Points on a hilly landscape, in no order, each with its height.
From any point a climber takes the steepest step (rise divided by distance) to one of its 2 nearest points. It stops when none of these is higher. Distance is the straight distance between rows; heights are no part of it.
Nuru h=366: [-37  31  46  -6  -8 -23 -28 -40   4 -14  23  11   2 -67 -12 -38  29 -15
 -25  19   9   2 -31  28  36   9  16   0   8   0   8 -39  13  17 -26 -14
  25 -10  -2  25  -5 -13  32  -5  17  17]
rig h=550: [ 11 -20   5  12   0 -42 -16   2 -21   6 -36  14  19   5   5  31 -48   0
   4  19  24  -3  -7  12 -13  17  20  18 -14   3 -33  34 -13   3  41  39
  -8  21  -3  -9 -31 -10   4 -19  16 -22]
puga h=632: [-12 -11  71 -14 -32   3  21  -8  38  -3  21  -7 -12 -47  -3  36  17  13
 -13  13  24  15 -30  25 -32  14  21  -8   5  15  26 -13  39 -23 -37 -25
   3   9  -9   1 -26  -3 -12  -8  12   7]
magin h=264: [ -7 -17 -37   1 -57   8  24  -9  26 -16  22  20  23   7  19 -20   5  36
  33  -3   3 -42   1 -12  48 -16 -21  -8  -1  17  16 -18  -8  28 -43  -5
 -14  -1   6   6   1 -11   5   8  31  -1]
nitup h=363: [ -1  44  23 -24 -16 -25 -27 -13   5  18  26  18  -6  -5  14   2  17   3
  -2 -21  14  20 -68  20  23 -33   2 -34 -17  12  29 -10  42   0  -3  46
  14 -31   6 -49  -3   4  -6   5 -11  39]
Mivi h=799: [-19 -14  29   1   0  15  -4  16 -16 -33  21 -23 -24  -9 -38 -17  29 -30
  -1  38  34  26  40 -35 -28   5  15 -16   4   5  -4   4 -39  -3  11 -30
  32   5 -28  16 -27   7   8 -24 -26  37]
ledo h=728: [-15 -14  10 -20  12  10 -11 -10 -12 -21  40  32  13  -8 -22 -42  38 -38
 -10  18  -3   6  16 -18 -17  35 -29   9  40   3 -27   4 -26 -25  14 -47
  13  21 -17   7 -12  24  21  22 -32 -24]
taso h=345: [ 30   0 -25  48  15  37   4  28 -34  22 -12  -8 -24  18  12  27 -37  28
  48  15  11  21  53 -17  -5 -18 -25   4 -17 -44 -17 -21   1  18   9  14
  -2  -4  22  16  -5   7  21 -39   1   8]
zop h=232: [-16 -31 -28  19   6  35 -18  13 -35  -1  15 -15  -8  -4   3 -25 -32   0
  10 -12 -17  -5  60 -16 -36   4  -1  37  -1  14 -15  39 -17 -20  27 -12
 -23 -44  18   8  16   0 -34 -12  -2 -27]
vita h=798: [  7   0  17  18  -6 -14  21  38 -11  -9  13 -19 -19   1 -18 -20  14 -20
   1  27  -9  39 -18  12  17  -4   9 -32   6 -29  -1 -47 -19  31 -13 -12
   0  49  16  31  -6 -24  39 -22 -27  56]
lesed h=343: [ -2  -2   8   9 -16 -13  14  16  -1 -11  56   8  13  20   0 -19  -2  26
  31  32   7  33 -12  -9 -11  -7   8  -3  15  -6   2 -46  -2   8  18 -16
  -3  42  28  -1  15 -32  18  15 -24 -28]
tazak h=430: [ 17  25  -4   4 -12 -17  19  13   5  -2 -24  12  20  -3 -10   0  10  -4
 -16  17  17   0 -65  23  19  41  28  22  16   0  11  -3  -9  -2  13 -32
  31   5   6 -24   1 -20  44  -4 -15   4]
Sig h=309: [ 24  23  32  -7  39 -33 -12   7 -14  42  16  26   1 -16  19  -9   2  20
 -15 -15  -4  40 -39  -2  35 -38  18 -19 -13  23 -19  -1  22  20  41  29
 -19 -45  48   0 -11 -21  23  -5 -22   6]
buvun h=397: [-11  51  31   9   8  -6 -14 -25  16  -4 -18  23  40 -34   2  -5  20   2
 -17   5  25 -15 -67  36  33  30  28  14  10   0  37 -44  19   3 -12 -11
  29   4 -11  -3   4 -21  36   7   3  28]
Fen h=88: [  9 -23  15 -15   0 -22 -15 -17  20  16  -2 -11 -16 -41 -12 -18  -9   5
 -23  -6  14  20 -29   0   4 -39   5  -8 -36  25 -25  29   0   5  26   1
   0   8  25  10   2  30 -20 -11  17 -39]
pura h=457: [ 11 -11  39   2 -17 -39 -23  -7  24  15 -30  -1 -24 -22  25  30 -12  12
  -4 -39 -10  24 -22  -6 -29 -47  -4 -27 -12   2   9 -21  50  40 -36  60
 -13  40  -5   9  -3   6  -8   6  20  23]
Mirat h=652: [ 18  -1 -28 -30  11   2  12  -7  36  26 -34  42  29   9   6   6 -17 -16
  -5 -19   1 -16 -31  -9   6  35 -18  -9   8  15  -6  60  10 -30  36  14
  11   6  -6 -38 -12  17  -4  40   6 -47]
foreb h=302: [  7  35  -1 -22  34  -1  -6 -14  -7  -7 -35   0  19  27  -3  -5 -10   8
  19 -24  27  -4 -11  -3  -5   5  -5  18  -9   6  33 -15   9  -6  14  49
  22  20 -23 -19  18  27 -24   0  -1  -2]
robug h=472: [  7  18  -4  -2  12 -18 -22 -29  -9  -6  -1 -29   5  11  -9 -26  -6 -35
 -17  49  22  -7 -18   6  -1  22  -7  -5  -8 -13  15  37 -64  11  15  -9
  41   9   4 -21   7 -23  16  -2  -3  -7]
zivev h=581: [-12  -3   0   3  13   9 -19 -22 -40 -33  16  23   1  -9 -36  13  32  17
 -33  -2 -16  -7  35  15   2  38  13  22  23  25  -4   3  -3 -17  -6 -13
  20  18 -29 -18 -28  33 -38 -13 -12   5]
fuv h=143: [  0  33  34 -37  38   2 -14 -47  39  26 -50   1  49 -21 -26   4  19  15
 -37 -56  -4 -35 -44   9   7  20  37  -6  13  14  59 -13  56   2  11  28
  -8 -10  -8 -25  -1  41 -25  40   3  -9]
zuto h=572: [-20  -2  26 -15 -28 -19  -1 -38  29 -20  11  17  -6 -25 -17   9  35   4
  -2  -2  54  16 -24  18  -2 -24  22 -16  -1  29  15 -33  51 -11 -16 -20
   7   1 -23  13  -9  23  -7  21  16 -31]
Fanam h=510: [ 31  18   6  -2  25 -52   3   6 -18  32  -8  17  41  34   0  16 -31  24
   2  21   9 -11  -8  19  31 -11  17   5 -12 -24 -37  35  -9  28  51  38
 -15  20  34 -15 -18 -25  44   4   3 -43]
leda h=75: [ -7  -4  46 -15  33   5 -16 -45  -2   5   2   0  14 -30 -22 -34  25  13
 -13  10  22  -6   3   9 -14  15   2   8  17  35  41   2   2  14   4 -34
  -2 -10  20   1   1  19 -20  27 -16 -37]
mek h=367: [-25   0 -42  23   9  14  -7   5  22 -26 -15  -9   8  24  10  -4  10   5
  12  17  15 -18  -4   2  15 -15 -13  14  17  -8   9 -57 -24 -13 -50 -23
  21  28 -43  43  12   0   3  -2  29  34]
rir h=496: [ -2  -9  15  -6  -2  -7  -4 -13  26   9 -47 -20 -10 -29  14  29  -5  24
 -25 -30 -34   4  -6  22 -17  -7   9   2  -6   6  32 -36  36   4 -45  30
   9  13  -4   6  23  -6 -36  12  18  29]
gevuv h=300: [  5  54  -9   6 -33 -35   0  13  20  21  39   7  33  38  10  -3  -1  21
  29  -8  -5  -2 -53  23  15 -22  26 -34  -8 -29  14 -19  20  38  16  18
  12  45  45 -37   5 -22  50  22  -6  19]
Kob h=711: [  2 -13 -34 -31  -2   3  13   6  24   5  13  17   2  11   2 -29  -9 -15
  -3 -32  12 -17   5 -36 -19 -11  -8 -27   4  21 -13  59  -7 -14  57 -17
 -19 -14  28 -12  -1  39  -3  35  -2 -54]
vadov h=114: [  6  12  -5 -14   0  12  -6  -4  50  23 -21  -6  37 -45  14 -22 -20  -9
  -6 -35 -24 -19 -67  -8  15  15  -8  -3  13  -6   8  14   2  18 -14  23
  28  52  12 -21  -7  14  12   2  10  32]
Tiv h=325: [ 21  29 -15   5 -50 -26  14  26   6  13  19   9  27  -7 -10 -35  17  25
  -5 -17 -12 -12 -54  -2  39  -9  29 -32  -5   3  24  12   8  60  13   5
  -3  23  44 -49   3  -7  38  -2 -15  36]
Budim h=766: [ -7 -51   9   7  -6   8  -2  28 -60 -20   5 -20 -62  17 -16   5   7 -19
  -3  21  12  28  68  10 -43   3   1 -14 -26  11 -25  16 -12 -45 -12 -24
  13 -31 -57  58  -6  10 -14 -45   2   8]
Vom h=176: [-34 -14  32 -13   2  -4   0 -30  15 -27  18  12  -1 -35 -24  -2  43 -23
 -11 -32 -22 -31  23   0  -7   1  12   4  27   8  36 -16  27  12 -64  -7
 -28 -20 -24  26  -5  13 -17  26  18   8]
vave h=379: [ 19 -21 -52  18 -24  45  19  51 -30  -4  42 -12  -7  82  18  13 -15  39
   6  52   2 -28  40  -7 -19 -22 -26 -17 -14 -60 -36  -9 -36 -17   6  -9
  -8  31   6 -11  -1  -7  34 -44 -12 -12]
Zufus h=391: [-14  41  20  -5 -30 -51 -10 -21  -3 -13  11 -22 -21  -6   7  -1  -1 -15
  -1   4  17  16 -34   5  29 -38  21 -34 -28  -9  31   2  19  34   4  43
  17 -22  -5 -24 -13  -5  15 -24  19  48]
Vosas h=289: [-10   3 -39   5 -15 -21  24  -1  22  -1  -3  36  29  23  25   2 -25  10
  39   0   3 -25 -14 -10  32 -15   2   5  15  -9   0 -10   0   3  15  20
 -22  -9   9  13  -1 -18  36  21  24 -24]
lem h=242: [-24   0 -38  -2 -57  32   4  17  39 -34  56  -1  -4 -15  -7 -42  31  11
   9   1 -17 -18   4 -43  29  -8  -8  -7  18   1   2 -41  -8   4 -34 -38
  -1   9  13  10   4   1  10  -3  16  21]
rus h=605: [-18  -9   3  -8  37  35 -22   4  36   0  20 -15 -11  16  -2  16  21   9
 -10 -16 -36  -8   0   6 -42   3 -29   2  27   1  27 -28 -16 -50 -72  -5
  22  27 -30  18  14  11 -53  26  -6  10]
zod h=35: [-11  -7 -66  22 -13   9   0  19   6 -13   0 -43 -16  23  -7 -37  14 -45
   7  11  -9 -37  40 -16   0  -4 -29   3   9  -6  10 -12 -37   2 -12 -42
 -30 -45  15  32  26  -7   2   6  30   5]
bapi h=596: [  5 -22 -54  19 -14 -22 -13  11 -39   4  -3  -3   6  48  -1   6 -34   1
   8   6  -8 -16  34  -1 -15 -11   1  -3 -27 -21 -44  49 -20  17  41  20
 -11  42   5 -11  -3   7   6  -1   1 -38]
madek h=74: [-25 -49   1  -8 -46   7   3  -9  17  -6  14 -29 -35 -43  -5 -32  13  10
 -11   1 -19  10   9 -22  11 -42  -2   7 -21  25 -31   6   1  30 -17 -15
 -17  14  -2  18   6  19 -25 -22  28 -23]
zes h=722: [ 17   3 -18  16 -38 -32  24  18  -7   9   1 -20 -11  -5  -1 -14   9  -8
   8  14 -23   6  -8  16  51 -40   2 -30 -21 -30  -7 -27 -11  60 -24   7
 -11  39  31  23  11 -29  49 -10  14  27]
musem h=551: [ 23  -8 -12  24  19  -1 -15 -16 -13  15 -37  -3 -18  23   0  40   0   4
  -1  -2 -23  17  26  29  13  11 -24  -5 -26  11  17   3   3  -9 -18  16
 -11 -23 -27  -1  22 -26 -42  39  -7  -6]
bik h=471: [-11 -34 -13  37 -18  57  23  26  15 -12   4   8   2  10  32  40 -14  25
  13  27 -14   5   4 -11 -16   6 -15  16  12  -6 -27 -22  -7 -35 -24 -33
 -22  26 -25  12 -26 -16 -17 -12 -15   7]
gar h=377: [ -3   1 -36  17 -61  21  33  33  16 -20  11  25  -3  18  41  30 -15   8
  20 -22 -16 -11 -41 -26  21 -27 -11 -13   4 -46 -24 -10  17 -14  -6  14
 -23  21  -7 -26 -17  11  24 -34   9  25]
gik h=736: [-25 -10 -31 -28  14  20  23   7 -10 -24  11  20  20  47   6 -42 -10  -6
  27  14  31 -23  23 -15 -33  24 -22  21  22  36  14 -16 -15 -22  17 -22
   8  -4 -10  20  12   6  16  21  -1 -34]
pil h=604: [  4 -20 -13  35   7 -28 -15  -4   9  21 -47  -2  46  48 -15  22 -14   5
   6   1 -48 -20  -3  18  26  27   2   4  -8 -26  10  -5 -31  41 -16  38
 -23  70 -20  -8  12 -43   3  48   7   2]
navu h=470: [ 59   6   7  13   8  12   3  20 -20  46  11  20  15   2  20  10 -25  45
  -7  19 -13  17   2   5  29   5   5  -3 -13   3 -42  37 -16  23  34  -6
  -3  -9  51 -27  12 -42  33   1 -23 -50]
tevib h=353: [ -6  19 -36  13 -50   4  18  34   5 -13  19  49  18  -7   2 -11   4   5
  15 -43 -17  -3 -58 -17  33   2  24 -10  25 -25   1 -13  30  -3  13   4
 -13  21  12 -33 -13  11  34  -4 -12  44]
Mov h=335: [ 11  45  61 -37  40 -12 -21 -20  11  25  18  11  -9 -24  22  -3  15  -9
   3 -27  26  43 -35  -5  -5 -30  14 -23  -7  12   5 -32  48 -12  24  22
 -13 -52  14  -9  13  -9 -11  22 -39  11]
Febod h=647: [ -6 -22 -35  27 -17  23  10  30 -32  -4   7 -12 -39 -17  -7  -8  -8 -17
 -11  44   6  29  39 -16  -8   9  -8   2  10 -24 -40 -12 -15  -8  33 -42
  -4 -40  14  42  -2 -13  31 -34   1   1]
naz h=513: [  3 -19   2  23  -2   3  11  39  -1 -17 -12  23  -1  57   3  45  -1  13
  14   9 -40   1   6  -9   6   5 -17  -7  22 -38   5 -45 -27 -23 -49  16
 -22  23 -35  12 -15 -20 -18  12 -21  22]
zemef h=671: [ 13  17  -4 -34  -9   3  32   7  -4 -18   3  20  10  19  -1 -38  19   2
  14   6  59   5  -8  -9  -5  -1 -11  -3  11  25  28 -11  -3   2  33 -21
  20 -18  12  -9  12  24  43  23 -21 -17]
nizar h=404: [ 19  11 -23   4 -39  48  37  50 -11  10  25  11 -30  18  33  26  -6   1
  -5  15   3   7 -36 -12  13 -18 -37  -8   4 -55 -27  -2  -2 -27   6  -2
   1 -23  10 -30 -13   1  41 -64 -12  31]
Gopu h=380: [  3  15  25 -27  -1  18  22 -36  22   6  16 -14 -23 -49   8  20   0  -2
 -17   3   5  14  17  14   5  -1  24  -3 -10  16 -11   7  31 -10  -9 -20
  15 -93  17  10   3 -12 -22 -18   9  12]
volu h=804: [-35 -36  -7 -30  19  21 -15  -7 -26 -22  19  21  10  29 -16 -25  29 -35
   7   4  33 -15  54   3 -56  15 -32  27  27  28 -12  -4  -7 -42   5 -23
   3 -24 -52  28  -3  28  18  14 -18 -29]
memuk h=851: [-14 -37  66   4  22   8 -12  14 -34  -8  10 -31 -32 -26 -32  -8  14 -39
  -4  23   6  30  61   7 -38  36  12  -4 -15  14 -28  37 -30 -23 -19 -33
  21   3 -44  43 -40  13 -21 -42  -1  24]
Bag h=658: [ 22 -17  -5  24   3 -49  10   9 -16   7 -50  -4   4   6 -12   6   3   0
 -11  -5 -37  -5  -8  29  42  -1   6  -3 -12 -32  12 -23  -9  48 -29  27
 -18  61   0  16  11 -32  21   4   7  26]
kivof h=395: [  3  -4 -39   4  -4   4  18  15  12 -30 -18  21  20  12 -21   6  28   3
 -26  14  16 -25 -19  23  16  21   3  10  26   2   1 -27 -25 -39 -24 -41
  28  32 -33   7   2  14  21  10   3  13]
filu h=282: [  6  36  24  -2  22 -18  17 -22 -24 -10 -23   5  10  -3 -15   0  22  -3
 -30  11 -13 -18  16  21  24  48  21  10  11   9  39  -2   5  -9   9  -3
 -18 -61  -4 -15  11 -27   6  23 -15  -4]
Bip h=644: [ -5 -15 -46  -7 -35  -9  -3  -4   5  -2  10  26  -1  54  34   4 -36   9
  11  -7 -16 -26  -3 -15   6 -23 -13 -31 -30  -5 -40  47  13   1  23  20
  -8  63 -16 -19 -24  26 -13  18  21 -44]
bur h=195: [-13 -20  28 -21  15 -14  -9 -40  13   1   1  15   7 -10   7  16   9   1
   2 -25 -28  -5  31   0   5 -13   2  -2   8  30  23  -5  31   7 -32  20
 -51 -73 -12  20   2 -10 -45  42   7   0]
futil h=213: [ -3 -21  11 -11  26  -1 -15 -20 -14   1   2   7   0  -2  -3  11 -21  13
   2 -26  -1  -2  51  -9 -22   1  23   7  -6  21   0  30  14 -17  24  22
 -30 -81   6  -1   8 -13 -55  16 -17 -27]
Ber h=701: [  6   5  43   9 -28 -13  -2  -5  21  10  18 -10  -1 -32   0  28 -17  36
  -8   0   0  19 -37  12 -25   8  30 -19  -6   5  25   8  31   2  10  21
   6  28  27 -37 -30 -11 -22 -16 -11  14]
gugo h=61: [  0 -26 -14   3 -11 -14 -13 -29 -17   2  -9 -11 -25 -38  -7 -27  25 -15
 -19  -1 -22  -2  40  15  32  -8 -16   5 -12  24 -16  20  -3  25 -19 -25
 -16 -33   7  28  -2   7 -28   1  16   0]
lage h=265: [ -7 -10 -50  -7  33  21  -3 -22 -13   4 -71   8  18  36   6   8 -15 -12
   7 -29  25 -27  28   8  -3   9 -12  51   2  27 -12  -3  21 -16  25  14
  -6 -37 -41  19  17  41 -13  21  22 -13]
vin h=422: [ -2  10  24 -11 -11 -36 -21 -17  -3  -4   8 -20 -50 -15  25  12 -14  -4
   7 -14  -5  42   8 -13   6 -57   2 -27 -29  -4  -4 -16  42  27 -12  49
   1 -20  -4  17  -5  -7 -25 -19  22  18]
fuduf h=772: [ 25  -9 -75   0 -14  -5   9   8   7  11 -18  -7   6  -8   1 -36  -2  -9
 -19  -6 -14 -17   8 -26  14   0  -6  -7   4   8 -30  54 -15  11  58 -37
 -20 -15  47 -15  16  10  16   5  17 -36]
tanof h=699: [  5  -5 -19   3 -24 -11 -34 -11   6 -12  14   4 -20  26  25  18 -29  22
  26 -13  13  25  -8 -17 -19 -42  -6 -23 -30   2 -33   7  29   1   6  23
  17  65 -22  -9 -14  30 -29  -7  15 -23]
pek h=308: [  7  28  66   0  13 -20  -7 -10 -27   1  25  11 -10  -9   4  -7  -3   1
  -6  27 -18  33  -2   3  -1  35   9  -6   3   2  31  -5   0  10   8   7
   0 -39  17 -12   0 -51   8   3 -42   5]
Rolir h=89: [  1  27  57 -23  34  24  -9 -20   5  15  10 -10  -4 -46 -20 -19  27 -27
 -13 -22  -1   9  -1  -6 -13  22  -3   6  12   8  15  18   1  16 -10 -10
  18  -9  14 -17 -13  36  -8   8 -32  24]
Fabeb h=634: [ 17   1  13 -15  -6 -10 -30 -38 -12  -4   4   4 -12 -19 -26  19   3  29
 -33 -18   0   5   0  28   3   8  18 -10 -14  24  23  16  35 -10   7  16
  19  -6 -10 -37  -5  19 -55  -1  -8  -9]
Gelot h=314: [-15 -18  26   3  -9 -34  24   2  13  -5   8  20  28   8   3   0 -11  31
  40   6  24   3   3  -6   2 -31  16   3   3  19   9 -23  16  37  12  18
 -39  16  16  15 -13 -17   9  30   6 -35]
riva h=407: [ 24   5 -44  23  -2  17  30  57  -1  -6   4 -36  -5  54  -1  26 -12   9
   7  26  10 -11   8 -13  -1 -17  -8 -21   5 -43  -9   4 -46   2   0  -8
  24  46  -3 -20  -6   2  20 -39 -10  31]
moki h=373: [  5   9   5  14 -17   6  15  32 -23  -6  44   5 -19  40  16  22  -5  18
  46  23  23  37  20 -12  -3 -38 -22  -5  -8 -24 -16 -41   7   1   1  15
   7  15   5  -2   2 -14  23 -21 -15   1]
lafat h=773: [ 19  13  13   3 -21 -19 -14   0  11  12  20   5   3   7  20  40 -36  66
  16 -11  29  13 -16   9 -14 -34  32 -12 -31  10  -5  12  34  -7  35  49
   6  31  23 -34 -20  -3 -27 -20   9 -32]
rap h=129: [ -1  20  28 -33  33  -3  16 -22  57  28 -39 -10  46 -29   5 -23  -8  20
  -6 -37  -2 -36 -57  -8   8   0  15  -1   6  23  56   0  20  26   8  28
   5   6  33 -12  20  14   6  24  11   2]
Zogi h=695: [-30 -51 -28  20 -30  15 -17  20 -47 -17  14 -16 -55   8 -18 -21  22 -44
 -26  40 -17  18  59 -12 -11  -6 -25  10   2 -20 -54  -1 -15  -6  -8 -45
 -13 -45 -42  73 -16   8   9 -45  26  24]
Nogup h=248: [  2 -19 -36  -6  23  38   6  15 -31   8 -28   3  -6 -12  -1   2 -19   0
  -9 -25  -5 -17  32 -14  -8  11 -20  49  10   4 -38  31   2 -32  22  -4
  -1 -25  -2   2   7  46 -14 -34  12  -8]
subol h=659: [-21 -17   8 -10   6  15 -28   4  18 -14  46   6 -28 -13  -2  -5  29 -33
  -8   0 -27  18  -8 -17 -22   0 -42 -17  21  -8 -18  -6   1 -31 -42 -27
   4  30 -38   9  -5  19 -23  16 -10  -6]
Pipu h=558: [-17 -34  -8   7  -9  14 -19   6  -7  -5   4   3 -10  50   3  23   0  19
   7 -10 -51  -5  17   6 -17  -9 -38   9   5   8  19 -11 -20 -17 -57  14
 -19  16 -34  10  15  -4 -56  26   6   0]
sabe h=47: [-20 -16 -20  -4 -20 -16 -19 -11 -11 -32  17 -24  -5 -14 -35 -70  57 -33
 -12  -5 -15 -42  53 -14  23  -1 -23  16  11   8  11 -11 -29  17 -31 -33
 -12 -26  -3  37  21  21  -5  -4  32   4]
navi h=540: [-34  -1   7  -5  40   8 -44 -51 -21  -9  -3 -13   4 -11 -14  -1   9 -24
 -26  -6 -10 -24  30  22  -8  23  -2  42   2  11 -11  29 -14 -19 -23  13
  23 -17 -32  -1  -1  28 -57 -18   9   8]
pefek h=888: [  3  28  15   8  14  -7  26  34 -10 -27  -3 -23 -22   2 -16 -11  30 -45
  -5  32  31  42   0  -4 -15   9  12 -25  14 -21   2 -28 -23  -6  11 -32
  23  -1 -15  20 -17 -16  42 -11 -32  60]
Puveg h=350: [  9  -9  23   7  18  15  -2  43  -2  -5  26 -10 -16  -8  -1   1 -16  10
   2  -7 -18  13  -5 -18 -51  18   3   6   3 -16  -4  20 -31 -39  -6   2
   6  35  14 -12  16  -7 -16 -24 -28 -22]
tobot h=259: [ 11  -6 -36   4  -5  11  35  12 -28 -15 -30   8  21  26 -17  18  12  10
  -2  11 -10 -29  35   7  19  41  -8  32  29  11  18  -8 -16  -2 -10 -21
 -18 -57   1 -12   6 -16  16   6  -5   6]
Kagon h=283: [  5  15  11 -32  56  12 -13 -48   9  19 -79   6  26  14  19  24 -20   2
   8 -37  25 -14  -1   1   2   0   8  44 -22  19   5 -28  37  -5  -5  42
  -5 -14 -46   1  18  31 -48  27  23 -11]
bapo h=601: [ 33 -12 -22  -2  18  -5  -8 -14  -4  27 -50  18  -6  -4  -5  16   6 -28
  -9 -11 -15  -6 -12  14  28  18 -48  12 -13   7 -17  43 -10 -19 -10  -6
  -3  -9 -22  -9  11  12 -11  32   2 -32]
Vugel h=323: [ 25 -12 -30  40  32  23 -10  13 -30  45 -32 -14  -9  15  23  32 -44   0
  38  13  16   1  59   3   0 -17 -15  -2 -29 -15 -32  31 -19  17  30   6
 -13 -46  21  24  12 -17  15 -13  17 -20]
pev h=102: [ -2  13  30 -17   4  -3  13   7  18  14  -9 -14  -7 -65  -2 -20 -10 -25
 -16 -12  -5  10 -51  -9  16  -5   8  14   1   0  -7  24 -13  19  -1   5
   8   3  34  -4  -6  17  15 -27   8  26]
tedor h=408: [ -6   5   9  13  18  22  27 -10  33  13 -22 -12   9 -37  24  44 -26  -1
  10  -8   6   8   4   6  -7   9  19  27  17   6  -8  -6  22 -18  14 -13
  -1 -52  21   3   6 -27 -16  -3   7   7]
Vobe h=324: [ 37  19   1 -10  15   3  -3  35 -17  13 -17  14   8   8  -9 -15 -11  -1
  15 -14  -2  15 -26 -11 -10  19 -10   7  -8  -9 -11  21  -5  -2  34  23
  16  56  16 -34  -3  25   6 -11 -28  -8]
bif h=378: [  9 -17  20   6  14  12  25  26  16  29 -12 -29  -7 -23   6  37 -38  19
   9 -11 -36   0  16   8 -31  14   1  15  -9   1   6  25 -14 -16  -6   6
 -22 -17  44   4  30 -37 -29  -5   3 -23]
zev h=159: [-19  20  23 -18  19  13  16 -25  27 -16 -29   9  15 -19 -29  26  38  -9
 -13 -56   1 -51  -4  22   0  18  32  15  15  -4  54 -16  38 -12 -54  22
  -8 -12 -22  -9   7  39 -11  23  15  16]
talo h=506: [  0  17   0  10  52  24 -31 -23  -1   7 -21 -39  17  -8  -8  -1 -10 -13
 -18  18   9 -15   4  15 -15  41  -8  22  -9   7  12  27 -41 -16  -6 -10
  52   6 -23 -25  16  -5 -29 -13  -1   7]
gotug h=436: [ 18  29   3  20  24  -9   8  24 -10   2   7 -43  18  41 -11  10 -29  -5
  17  26  28  -7  19  -5 -41   9  15 -13 -14 -39   3  35 -57  13  18   7
  31  42  18 -23  11 -22  30 -18 -22  -1]
runuv h=651: [-20 -36  -8  -8  11 -13 -14 -23  18  24   0   0  22  24  15 -38 -32 -13
  20 -23 -11 -26  10 -17 -17 -24 -19   8 -10  39   3  58 -19  16  19  11
 -33   6  10  17  -2  23 -35  37  26 -42]
famiv h=614: [-23  39 -10 -19   0  -9   5 -22  12 -52   3   7  -6   0  -2 -27  35 -21
   3   3  37 -12 -10  -7   2  -9  12 -14  11   3  44 -36  13 -10  -4 -14
  13 -13 -16   2  22  11  24  20   5   3]
dum h=434: [ 46  31   4  20 -23  33  32  46 -30  38  29  -5 -13  26  23  16  -8  23
   4  20 -18  19 -22   6  24  10   2 -10 -12 -40 -30  21  -9  19  21 -17
   3   9  45 -40   3 -36  53 -34 -34  17]
pefir h=702: [ 18   7 -36  14 -10  24   3  19  -1  -1  13 -20 -21 -23  -6 -14  -6 -25
 -16  21  -9  23   0 -33  -7  18   1 -13  10 -23 -29  22 -34   7  49 -45
  11  -2  38 -10   9 -14  27 -16 -26   6]
Lev h=337: [-35  20  67  -4  22 -47 -25 -44 -13  -4   5 -13  -9 -39   5 -22   2 -46
 -18  44   0  20  -9   9  -8  18  14  -2  -4  -2  14 -13   5  -5   0   0
  -5 -24 -14  25 -13 -37   5   8   3 -11]
Rileg h=437: [-33 -20  -1  18  14  42  18  -6  20 -11  -6   1   5  -7  14  48  -8   7
  19  -2   4   8  26  19 -27  13  12  47  22  19 -19 -34  26 -40 -26 -23
  -9 -14 -23  29   0 -15 -38   0   7   6]

Two climbers start at each pair of points below. Name the first point that both come to, or write never.
vave / navu => lafat
sabe / Rolir => pev
bur / Gopu => tedor

Where does a climber stop that starts at each point below?
tevib => lafat
Vom => volu
Vobe => volu
